Points, in no order, along strands that fork, close into loops and pass close to each other.
Points whose rows are less than 73.8 apart are linked; no others are. Some points are linked to none.
j_74: 14, 13, 3, -27, 16, 17, -5, 17, 26, 3, -7, -33, 2, 20, -3, 7, -42, -7, 21, 31, -17, 32, 22, 4, -19, 8, -2, 19, 20, 9, -15, 6, 33, 13, -6, 27, 22, 0, 19, -14, -12, 24, 6, -14, -24
j_72: -7, 14, -14, 4, 21, 13, 0, -19, 16, 13, -29, 2, 0, 1, 1, 7, -24, -16, 10, -22, 4, 20, 28, 25, 9, 28, 0, 9, 0, 0, -11, -13, 3, 14, -15, -5, 8, 5, 19, 29, -5, -3, -32, -13, 12
j_166: -12, -14, -8, -5, -11, 26, -22, 4, 31, 7, 27, 0, 5, 16, -15, 19, -19, -16, -1, -20, 7, 12, 10, 45, -14, 1, 21, 12, 7, 24, 4, -4, 1, 8, 6, 23, 8, -3, 11, -30, -41, -9, 18, 38, -12
j_456: -12, -11, -11, 1, -10, -2, -22, -12, 45, 15, 11, 6, 10, 6, -14, 16, -29, -16, 9, -28, 12, 6, 7, 38, -18, -5, 5, 10, -15, 0, 23, 3, -7, 10, -7, 16, 29, 11, 18, -6, -27, -24, 21, 14, -1
j_403: -13, -17, 6, 5, 0, -35, -1, -8, 13, 2, 1, -7, -16, -5, -22, 9, 13, -2, 12, 9, 10, -7, -1, 8, 11, 9, -4, -16, 1, 11, 7, -6, -17, -10, -31, 25, 9, -2, 6, -11, 5, 5, 40, 28, 6
j_850: -5, -11, 11, -14, -24, -12, -16, 16, 4, -2, 17, -5, 5, 17, -4, -5, 27, 15, 0, 23, 7, 17, -12, 12, -24, -3, 7, -1, 20, -4, 10, 11, 17, -22, 18, 13, 6, -20, -7, -33, 3, 7, 36, 33, -26
j_677: -1, 21, 7, -14, 17, 9, 20, -12, -14, -16, -12, -14, 22, 2, -3, 5, -21, -4, 14, 33, -10, 18, 13, -17, 14, -18, -16, 10, -8, -4, -22, 5, 14, -10, -22, 9, 22, 30, 7, 7, 23, 3, -11, -34, 1
j_281: -11, 0, 9, 6, 5, 15, -16, 0, 8, 3, 3, 1, 12, 8, 6, 4, -25, -4, 4, 14, -6, 9, 11, -3, 4, 6, 7, 0, 14, 18, -26, 5, 13, 13, 10, 9, 9, 7, 7, -2, 2, 7, -10, 1, -8
j_396: -10, -11, 6, 18, 3, -26, -24, -37, 2, 26, 14, 3, -8, -17, 9, 13, -15, -10, -20, -24, 19, -23, 8, -4, 38, 16, 3, -6, -4, 19, -9, -15, -22, 22, -22, 4, -1, 19, 12, 28, 5, -1, 6, 24, 20
j_2: 10, -18, -1, 14, -23, -22, 9, 3, -22, -10, 33, -6, 2, 0, 10, 0, 10, 3, -16, -4, 7, -15, -47, -5, -18, -16, 6, -11, -18, -17, 24, 10, -19, -28, 14, -11, -23, -11, -38, -24, 19, -3, 23, 9, -8
j_520: 6, 6, 1, -11, 21, -26, 32, -15, 1, -20, -13, -14, -8, -8, -15, 19, -7, -4, 35, 24, -3, 16, -6, 6, 2, -19, -26, -2, -23, -14, 22, 20, -2, -11, -31, 26, 34, 28, 22, 4, 6, -9, 23, -8, 9
j_725: 0, -13, -10, 25, 1, -23, 24, 1, -29, 6, 0, -11, -24, -17, -3, -11, 26, -14, -19, -13, -3, -44, -49, -9, 6, 18, -4, -6, -18, 3, 4, -5, -20, -8, -6, -25, -44, -13, -8, 2, 15, 14, -9, -12, 7
j_262: 6, 3, -15, -2, 10, 40, -9, 4, 28, 11, -19, 3, -13, 8, -3, 4, -14, 7, 5, -28, 5, 15, 25, 34, -20, 21, 9, 13, 17, -1, 3, -4, 20, 21, 14, 3, 1, -14, 11, 22, -41, -7, -16, 7, 5
j_819: 18, 8, -2, -9, -10, 8, -9, 26, 5, -19, -15, 3, -3, 4, -5, -14, 12, 25, 2, -5, -8, 10, 15, -7, -16, -10, -8, 10, 6, -25, 5, 0, 20, -8, 19, 6, 13, -7, -3, 18, -13, -14, -1, -2, -1
j_284: -6, -1, 0, -3, 14, -23, 0, -6, 18, 11, -17, -15, -9, -6, -18, 14, -24, -15, 26, 1, -1, 9, 15, 17, 7, 17, -17, -2, -15, -5, 3, 2, -6, -1, -33, 29, 34, 5, 28, 13, -3, -4, 17, 15, 7
j_663: 10, 15, 7, -6, 14, 13, -3, -18, 12, -14, -8, -9, 29, 7, 5, 5, -48, -7, 15, 19, 4, 20, 12, -7, -1, -13, -20, 15, -9, -12, -13, 7, 8, 7, -11, 16, 36, 35, 10, 15, 20, -3, -10, -30, -1
j_956: -16, -12, 8, 2, -5, -23, 9, -1, -25, 9, 2, -9, -16, -16, -11, 2, 20, -8, -4, -5, 3, -23, -11, -13, 21, 16, 7, -23, -2, 13, -10, -7, -13, 4, -12, 4, -22, -10, -5, -7, 7, 12, -3, 19, 15
j_706: -4, -5, 12, 1, 6, -21, 16, -37, -30, -2, 8, -25, -7, -21, 0, -5, 13, -16, -9, 11, 3, -33, -34, -41, 36, -12, 2, -11, -2, 14, -8, 5, -10, 0, -33, 1, -11, 21, -18, -8, 20, 14, 3, -3, 16
j_334: -7, -13, 2, 11, -2, -25, 26, -1, -28, 2, -1, -17, -16, -19, -8, -6, 26, -9, -9, 0, -1, -36, -36, -17, 8, 12, 0, -12, -14, 3, -4, 2, -10, -3, -9, -10, -28, -10, -11, -6, 9, 11, -7, -6, 9
j_345: -5, 15, 3, 1, 8, -2, 20, -14, -6, 0, -20, 5, 6, -8, -1, 2, 3, -8, 1, -8, -5, 1, 19, -3, 22, 0, -13, 0, -10, 3, -12, -13, -11, -6, -21, -18, -1, 16, 14, 24, 13, -7, -27, -23, 13
j_278: -6, 16, -6, 1, 19, 20, 15, -6, -2, 9, -32, 7, 6, 2, -5, 7, -2, -4, 9, -2, -8, 21, 32, 10, 13, 13, -1, 8, 9, 7, -15, -17, 5, -2, -20, -18, -2, 3, 8, 22, 4, 4, -28, -21, 10
j_470: 5, -6, 10, 19, -10, -8, -1, -16, -25, -12, 35, -4, 19, -12, 26, 2, 1, 2, -21, 7, 7, -18, -38, -32, 10, -19, 4, -10, -5, -4, 9, 5, -33, -9, 19, -31, -24, -1, -39, -19, 36, -7, -3, -7, -9
j_519: 6, 27, -6, -17, 17, 32, 7, 16, 9, -8, -22, -14, 12, 14, -3, -2, -8, 2, 15, 18, -22, 29, 34, -6, 1, 5, 7, 17, 22, -1, -26, -10, 37, -2, -4, 4, 14, 1, -1, 7, 2, 18, -10, -26, -10
j_604: -2, 12, -5, -13, 9, 12, 24, 28, -8, 11, -30, -1, -20, 3, -20, 0, 25, 4, 14, 5, -10, 16, 22, 20, -4, 17, 8, -7, 13, 3, -11, -10, 27, -6, -8, 2, -10, -19, 3, 12, -14, 9, -17, 0, 5
j_534: -8, -12, 6, 19, -14, -18, -13, 0, 16, 3, 11, 19, 1, -1, 2, 9, -7, 0, -6, -24, 9, -8, 4, 12, -10, 0, -2, -10, -5, 2, 2, 2, -6, 7, 11, -4, 7, -5, 8, 19, -10, -16, 2, 13, -1
j_884: -5, -14, -3, -3, -9, 39, -38, -14, 22, 0, 33, 16, 33, 16, 5, 22, -43, -13, -12, -29, 7, 9, 19, 14, -3, -18, 26, 7, 0, 13, -6, -8, -10, 24, 24, 1, 8, 21, 0, -18, -15, -19, -9, 12, -6
j_760: 12, 38, 3, -21, 14, 31, 10, 13, -11, -31, -12, -3, 30, 4, 8, -10, 18, 17, 2, 33, -20, 12, 10, -33, 10, -16, -1, 21, 13, -15, -17, 6, 20, -16, 6, -13, 14, 9, -19, -11, 10, 7, -7, -42, -3
j_461: -8, 7, -6, -17, 8, 16, 25, 25, -26, 14, -25, 4, -17, 3, -9, -7, 38, 8, 5, 15, -12, 8, 6, 9, -2, 19, 16, -11, 16, 9, -17, -10, 21, -5, -3, -7, -27, -22, -9, -5, -8, 20, -22, 0, 6
j_132: -10, -10, -12, -1, -8, 8, -23, -2, 44, 12, 19, 0, 3, 15, -23, 19, -16, -19, 11, -13, 11, 8, 10, 49, -16, 2, 12, 16, 1, 23, 13, -2, -4, 6, -9, 28, 18, 4, 15, -28, -29, -14, 29, 31, -6
j_702: -7, 9, 3, -15, 7, -10, 35, 14, -11, 4, -26, -11, -17, -15, -19, 4, 23, -7, 12, 7, -11, -5, 5, 10, 0, 6, -4, -16, -8, -3, -12, 1, 14, -9, -17, 9, -2, -8, 13, 7, -1, 0, -7, -12, 5
j_200: -10, -19, 6, 15, 1, -9, -34, -33, 16, 24, 18, 3, -8, 16, -1, 3, -1, -3, -9, 19, 16, -12, 0, 2, 31, 2, 15, 0, 9, 44, -18, -16, -11, 17, -20, 26, -11, 21, -3, -34, 9, 16, 37, 29, 1
j_652: -14, 10, 1, -20, 2, 13, 25, 21, -30, 14, -13, -1, -9, 3, -7, -9, 37, 7, 3, 27, -14, -1, -10, -5, -2, 14, 19, -10, 15, 3, -25, -1, 23, -4, 7, -2, -28, -21, -15, -24, 3, 29, -19, -2, -8
j_69: 11, 35, -3, -19, 16, 28, 13, 17, -3, -22, -25, -4, 21, 5, -2, -4, 14, 10, 6, 23, -22, 20, 23, -15, 4, -13, -3, 22, 15, -15, -17, 0, 28, -14, -1, -9, 17, 5, -8, 5, 2, 5, -5, -39, 1
j_978: -7, -2, -3, 1, 3, -16, -5, 8, 28, 12, -16, -9, -17, -4, -24, 13, -21, -11, 20, -15, -2, 14, 15, 34, -13, 20, -11, -4, -2, -6, 11, 6, 6, 4, -11, 25, 34, -11, 26, 11, -20, -8, 19, 24, -7
j_14: -3, -4, 0, 23, 2, -24, -6, -14, -1, 8, 8, 11, -12, -17, 8, 6, 1, -9, -13, -38, 12, -26, 7, -1, 29, 17, -5, -15, -9, 15, -3, -21, -34, 12, -11, -14, -15, -2, 14, 34, 4, -5, -19, 18, 17
j_227: 0, -3, 19, 7, -4, -15, 14, -28, -21, -18, 23, -14, 18, -6, 20, 4, 3, 3, -6, 26, 1, -9, -43, -33, 11, -29, 5, -7, -6, -4, 10, 15, -19, -17, 7, -11, -15, 12, -38, -27, 33, -2, 4, -5, 2
j_878: -11, -15, 9, 3, -30, 11, -27, 8, 0, 14, 42, 16, 14, 12, 12, -2, 22, 9, -16, 11, 18, 3, -15, 25, -11, 0, 22, 1, 14, 19, 4, 13, 17, 1, 41, 4, -18, -19, -15, -47, -4, 8, 29, 39, -21
j_778: 1, 5, -11, 7, -1, -3, -11, -14, 39, 10, -11, 9, 2, 2, -1, 4, -34, -7, 3, -41, 7, 3, 19, 19, -11, 5, -12, 1, -17, -25, 16, -4, -2, 17, 4, -3, 28, 10, 19, 42, -20, -25, -16, -16, 3
j_190: 0, 7, 1, -5, 16, -27, 16, -12, 11, -3, -14, -11, -7, -10, -12, 16, -23, -14, 26, -3, 3, 9, 8, 16, 8, -4, -27, -6, -33, -21, 21, 8, -8, -8, -30, 25, 40, 16, 25, 27, -1, -12, 9, 0, 12
j_786: 12, -9, -12, 3, -12, 9, -1, 29, -22, 5, 8, 18, -21, 2, 9, -17, 33, 19, -15, -10, -10, 0, -3, 3, -19, 15, 6, -5, 10, -13, 7, -9, -4, -10, 21, -21, -31, -20, -16, 0, 0, 3, -13, 11, 5
j_591: 13, -8, 0, 25, -7, -5, -1, 1, -19, -11, 24, 11, 3, -7, 23, -3, 2, 1, -27, -17, 2, -26, -25, -22, 6, -15, -7, -12, -10, -9, 13, -4, -41, -7, 14, -37, -22, -5, -22, 2, 25, -11, -13, -16, -9
j_339: 6, 9, -2, 2, 4, -34, 29, 3, 5, -10, -10, 1, -16, -10, -11, 13, -8, -4, 14, -21, 6, -2, 2, 15, -4, -16, -22, -12, -38, -25, 29, 8, -16, -12, -18, 11, 23, 8, 18, 41, -13, -22, 1, -6, 6
j_43: 10, -15, -22, 20, -3, -5, 26, 22, -24, 7, 3, 0, -33, -5, 0, -17, 28, -6, -22, -18, -8, -35, -34, 7, -21, 17, -2, -9, -10, -6, 19, -1, -19, -19, 1, -33, -38, -11, -6, 13, 9, 8, -8, -12, 9
j_115: 16, 15, -2, -3, 1, 2, 17, 17, 7, -8, -19, 2, -7, -4, -12, -1, 8, 11, 6, -13, -6, 7, 19, 4, -7, -6, -15, 3, -7, -20, 7, -1, 6, -14, -6, -4, 14, 3, 4, 33, -10, -17, -11, -22, 5
j_457: 21, 4, 5, -16, 28, -11, -10, -11, 38, -1, -9, -23, 13, 23, -13, 10, -37, -15, 33, 45, -6, 26, 3, 1, -6, -4, -25, 13, -2, 8, -7, 5, 4, 9, -29, 34, 25, 16, 21, -21, 12, 8, 18, -3, -12
j_365: -11, 8, 3, -7, 5, -18, 30, -35, -34, 4, -10, -21, -7, -26, -5, -7, 20, -20, -11, 7, -1, -27, -23, -30, 32, -7, -7, -4, -5, 14, -23, -2, 2, 2, -39, -2, -11, 16, -3, 0, 14, 17, -7, -16, 12
j_4: -21, 3, 9, -20, 0, -2, 17, 12, -27, 10, -2, -11, 0, 1, -7, -3, 21, -2, 9, 33, -14, -4, -13, -14, 8, 8, 20, -17, 13, 9, -24, 8, 13, -5, 2, 14, -15, -16, -13, -29, 13, 28, -7, 11, -9
j_992: -1, 3, 1, 17, 6, -6, 4, -14, 0, 4, -9, 14, 2, -10, 11, 3, 2, -9, -6, -24, 5, -8, 17, 0, 19, 7, -10, -6, -7, 9, -1, -14, -26, 0, -12, -26, -8, 6, 13, 32, 8, -10, -31, -8, 9
j_16: 7, -7, -1, 29, 4, -9, 9, -2, -18, -7, 15, 8, -7, -11, 17, -3, 9, -10, -23, -23, 4, -33, -19, -14, 15, -8, -8, -13, -12, 1, 12, -9, -47, -4, 0, -42, -29, -2, -5, 14, 24, -7, -23, -11, 0
j_966: -3, -5, 3, 0, -6, -7, -3, 24, 14, 8, -18, -1, -22, -2, -19, 3, 1, 2, 13, -16, -2, 17, 14, 31, -16, 17, -5, -8, 7, -6, 4, 0, 14, 4, 2, 19, 12, -22, 21, 14, -23, -7, 9, 26, -7
j_719: 0, -19, 1, -10, -35, -9, -21, 34, -2, -3, 5, 6, -7, 11, -2, -17, 24, 24, -12, -3, 6, 13, -2, 9, -30, -3, 0, 8, 3, -16, 15, 4, 18, -18, 31, 13, -5, -32, -4, -17, -8, -3, 31, 30, -19
j_101: -10, 7, 10, -4, 3, 11, 22, -5, -32, 4, -8, 1, 8, -13, 12, -11, 24, 2, -9, 15, -8, -16, -17, -30, 18, 1, 6, 1, 7, 4, -17, -4, -9, -6, 2, -33, -32, 0, -18, -24, 25, 12, -27, -28, -2
j_158: -1, 5, 17, 7, 0, 23, -9, -7, -24, 0, 11, 16, 19, -8, 29, -6, 13, 11, -12, 8, -5, -4, -2, -31, 21, 3, 7, -4, 14, 7, -14, -3, -18, 5, 19, -39, -22, -5, -24, -23, 32, 6, -26, -18, -8
j_223: 1, -1, 7, -14, 19, -22, 32, -16, -7, -18, -10, -21, -6, -6, -14, 7, 5, -3, 29, 36, -6, 5, -16, -7, 5, -18, -15, -12, -12, -3, 10, 22, 0, -14, -27, 26, 16, 21, 12, -10, 14, 2, 22, -4, 6
j_854: -9, -19, 11, 16, 3, -18, -29, -42, 7, 33, 14, 1, -9, 0, 2, 8, -16, -7, -13, -1, 18, -17, 6, -4, 34, 10, 7, -6, 7, 29, -15, -12, -13, 23, -30, 17, -1, 28, 5, 2, 7, 9, 25, 28, 14
j_238: 20, 1, -18, 10, 6, 30, -17, 10, 12, 8, -19, 24, -3, 0, -1, -9, -1, 15, -3, -34, 8, 13, 30, 14, -19, 13, -1, 20, 13, 3, 17, -11, 6, 11, 11, -20, 5, -15, 0, 38, -35, -9, -22, -3, 13
j_348: 4, 24, 15, -6, 5, 22, 5, -3, -20, -25, 5, 0, 30, -4, 18, -6, 4, 16, -8, 31, -7, 0, 0, -43, 18, -21, -2, 9, 9, -10, -13, 6, -2, -14, 11, -22, 6, 18, -20, -18, 29, 2, -16, -42, -6
j_109: 17, -1, -19, 14, -8, -32, 31, 20, -15, -29, 3, -5, -28, 3, -6, -2, -2, 6, -10, -14, 9, -10, -34, -12, -24, -40, -7, -5, -32, -28, 50, 17, -8, -18, 2, -2, 5, 15, -3, 19, -7, -20, 16, -22, -6
j_633: -5, -7, 1, -5, -14, 34, -31, -2, 23, 0, 21, 11, 25, 13, 3, 12, -27, 4, -10, -12, 0, 5, 11, 4, -10, -18, 23, 14, 13, 9, -4, 2, 13, 21, 33, 2, 9, 15, -2, -8, -18, -14, 4, 0, -8
j_969: 0, 13, 17, -3, -2, 8, 7, -13, -23, -21, 16, -5, 25, -2, 21, 3, -4, 13, -7, 35, -1, -2, -16, -40, 11, -26, -2, -5, 3, -7, -4, 15, -4, -16, 14, -14, 3, 16, -28, -20, 32, -5, -9, -23, -2
j_264: -9, -4, 14, -9, 7, -15, 18, -10, -14, -11, 2, -18, 3, -6, -5, 0, 8, -7, 14, 34, -3, -4, -14, -19, 8, -13, -1, -17, -2, 4, -5, 15, -1, -12, -16, 16, 4, 11, -2, -16, 15, 6, 10, 2, 7
j_372: -11, 4, -1, -9, 9, -20, 24, 7, -6, 12, -28, -9, -23, -18, -23, 7, 12, -12, 18, -8, -5, -4, 14, 18, 17, 22, -2, -18, -11, 3, -9, -8, 4, 1, -25, 19, 0, -9, 19, 16, -6, 1, -5, 7, 13
j_294: -14, -16, 6, 16, -10, -24, -16, -10, 30, 8, 14, 15, 6, -2, -4, 12, -15, -9, -1, -23, 20, -8, 4, 23, -9, -5, 1, -3, -13, 8, 11, 2, -10, 6, -2, 7, 19, 3, 15, 8, -14, -16, 22, 16, 2
j_585: -27, -20, 8, 3, -8, -21, -3, 3, -20, 13, 9, -4, -16, -4, -15, 4, 22, -3, 1, 11, 7, -13, -10, -4, 15, 25, 18, -29, 8, 17, -10, -8, -9, 4, -8, 19, -19, -26, -9, -26, 2, 28, 19, 41, 8
j_485: 31, 3, -18, -3, -8, 27, -32, 22, -17, -12, 10, 33, 16, -1, 38, -40, 26, 25, -19, -4, -14, 3, 0, -23, -13, 1, 5, 24, 10, -12, 20, 2, -14, -3, 40, -37, -24, -26, -28, -12, 5, 3, -3, -4, 4
j_917: 4, 0, -7, 3, -7, 29, -21, -4, 28, 0, 1, 17, 13, 5, 3, 3, -21, 10, -5, -24, 2, 2, 16, 5, -10, -3, 7, 12, 11, -2, -3, -2, 8, 23, 28, -10, 11, 14, 5, 15, -18, -18, -15, -10, 0
j_321: -3, 12, -13, -5, 12, 6, -6, -9, 34, 12, -26, -8, -11, 3, -6, 9, -34, -18, 18, -29, 1, 17, 28, 32, -9, 25, -6, 8, -6, -27, 6, -1, 9, 20, -8, 13, 30, 2, 28, 28, -18, -12, -18, -10, 5
j_137: 8, 9, -2, 18, 2, -7, 1, -12, 12, -10, -3, 21, 12, -3, 14, 3, -20, 1, -7, -26, 10, -9, 9, -6, 7, -11, -22, -5, -16, -8, 13, -6, -24, 1, 1, -24, 17, 14, 9, 43, 3, -19, -25, -21, -3
j_648: 17, 4, -11, 1, -4, -31, 36, 20, -8, -25, -4, -2, -30, -3, -14, -2, 0, 10, 1, -14, 6, -3, -15, -1, -23, -33, -18, -9, -33, -30, 42, 15, -4, -14, -6, 9, 16, 9, 10, 30, -17, -23, 14, -16, -3
j_567: -5, -7, -1, -4, -3, 44, -19, 14, 23, 5, 1, 2, -12, 14, -5, 10, -12, 7, -5, -19, 3, 9, 9, 36, -12, 13, 14, 6, 18, 7, -9, -6, 20, 17, 27, 9, -13, -17, 10, 0, -47, -4, -2, 29, -8
j_939: 11, 21, -1, -21, 14, 34, -2, 22, 18, -11, -11, -22, 5, 18, 6, -5, -16, 6, 13, 22, -20, 28, 28, -6, -5, 8, 10, 21, 28, 6, -27, -3, 41, 9, 8, 15, 11, -4, 2, -3, -13, 28, -5, -16, -22
j_915: -26, -21, 9, 14, -4, -16, -22, -16, -2, 15, 19, 4, -6, 0, -1, 2, 10, -3, -4, 14, 15, -10, -2, 1, 20, 14, 16, -16, 13, 29, -15, -8, -7, 9, -5, 17, -14, -10, -7, -30, 10, 22, 31, 38, 5
j_222: 2, -3, 11, 11, 4, -21, 22, -35, -29, -18, 14, -26, 3, -15, 12, 0, 6, -7, -5, 24, 8, -18, -49, -39, 21, -26, -1, -3, -11, 2, 9, 17, -12, -7, -8, -7, -17, 21, -26, -19, 27, 3, 2, -10, 11
j_29: 16, 4, -12, 13, 4, 23, -13, -1, 14, 6, -12, 31, 7, 1, 10, -5, -2, 15, -7, -29, 6, 6, 23, 1, -8, 7, -4, 11, 12, 3, 14, -10, -5, 12, 11, -32, 9, -3, 0, 33, -16, -9, -25, -14, 8
j_521: -2, -20, 3, 4, -36, -2, -28, 16, -9, 10, 32, 20, 5, 9, 13, -9, 21, 18, -22, -8, 13, 3, -9, 17, -24, -1, 13, 3, 6, -1, 7, 6, 17, -4, 42, -2, -18, -27, -16, -29, 0, -2, 25, 28, -17
j_676: 18, 4, -3, -3, -17, 11, -32, 18, 7, -25, 0, 18, 15, 6, 12, -26, 7, 28, -12, -4, -4, 2, 6, -19, -14, -17, -1, 18, 7, -20, 10, 0, 20, -1, 39, -7, 9, -11, -10, 3, -9, -15, 6, -7, -3
j_613: -17, -5, 12, -19, 6, -10, 17, -7, -24, 5, -2, -21, 2, -7, -6, -7, 16, -11, 13, 41, -9, -13, -19, -25, 13, -6, 8, -15, 6, 15, -18, 12, 6, -6, -16, 20, -7, -1, -7, -28, 19, 22, 4, 6, 3
j_891: 25, 10, -17, -9, -21, 10, -36, 23, -7, -34, 4, 24, 25, 4, 30, -41, 15, 31, -17, 4, -11, 0, -4, -29, -19, -13, -1, 24, -2, -26, 18, 4, 2, -9, 51, -15, -16, -24, -24, -15, 5, -11, 10, -2, -4
j_48: 15, 5, 6, -9, 20, 3, -13, -22, 34, 3, -7, -17, 23, 19, -1, 8, -53, -22, 22, 26, 8, 23, 2, 3, -10, -9, -20, 22, -12, -7, -5, 8, -1, 22, -25, 25, 30, 31, 23, -3, 9, -5, 5, -18, 3
j_756: -10, -23, -1, -5, -26, 30, -28, 16, 20, 6, 19, 9, -3, 12, -12, 8, -1, 4, -13, -27, 14, 9, 6, 43, -16, -3, 18, 11, 4, 12, 5, -9, 18, 10, 33, 13, -8, -17, 8, -17, -46, -12, 14, 42, -16
j_670: 5, 5, -9, 12, -3, -11, -9, -18, 33, -5, 4, 18, 17, 3, 5, 1, -41, 2, -3, -35, 13, -5, 7, 0, -9, -17, -20, -4, -27, -22, 28, -2, -6, 6, 8, -9, 32, 20, 12, 43, -19, -29, -5, -20, -5
j_963: -17, 10, 2, -7, 8, -7, 29, -24, -34, 8, -23, -9, -2, -19, 3, -12, 28, -13, -10, 12, -8, -20, -23, -28, 22, -3, 0, 0, 5, 14, -29, -7, 1, 2, -20, -21, -26, 1, -6, -12, 21, 18, -18, -28, 3
j_720: -2, -1, 4, 12, -8, -6, -4, 11, 7, 5, -4, 12, -9, -2, -3, 4, 1, 7, 1, -19, 1, 2, 9, 14, -4, 14, 1, -10, 4, 0, -6, -4, 1, 6, 8, -1, -2, -10, 5, 19, -11, -7, -10, 12, 2
j_695: 9, 5, 4, -17, 23, 1, -6, 3, 23, 13, -7, -28, 7, 20, -8, 7, -42, -19, 28, 36, -10, 24, 13, 2, -7, 10, -8, 16, 7, 21, -22, 5, 15, 21, -21, 30, 17, 0, 20, -15, -2, 20, 4, -4, -17
j_12: 21, -1, -23, -6, -10, 31, -9, 33, -34, 3, 9, 24, -5, -4, 24, -31, 38, 24, -16, -2, -12, 2, 0, -11, -18, 18, 8, 17, 13, -10, 15, 0, -7, -12, 25, -34, -35, -25, -25, -10, 1, 17, -8, 5, 13
j_235: -14, -7, 17, -4, -14, 3, -19, 7, 4, 5, 24, 3, 13, 17, 10, -2, 11, 7, -2, 30, 2, 12, -11, 6, -13, -1, 20, -1, 26, 11, -6, 12, 20, -6, 22, 8, -2, -13, -9, -39, 6, 17, 27, 28, -20
j_912: 11, -21, -19, 9, -18, -5, 6, 31, -22, 7, 15, 14, -34, 5, 4, -17, 30, 10, -19, -23, -12, -14, -13, 12, -25, 18, 3, -15, 0, -18, 15, -8, -13, -14, 15, -19, -38, -19, -9, 5, -2, 5, -4, 18, 8

A fork is a point with three links, a tip a point with one. Leave the first point through the second and follow the links. Name the first fork or tip that comes.
j_372; j_702 -> j_190
j_223; j_264 -> j_372
j_786; j_12 -> j_115
j_778; j_321 -> j_992
j_132; j_166 -> j_884
j_158; j_101 -> j_227

How many points has the smallest loop of links through each point below? Write 0 if it is on no loop.
j_137 -> 8
j_878 -> 5
j_756 -> 0
j_200 -> 0

A tip is a point with one link. Name the tips that can be reached along the links from each point below, in the order of the rows.
j_262 -> j_884, j_109, j_372
j_470 -> j_677, j_16, j_158
j_670 -> j_115
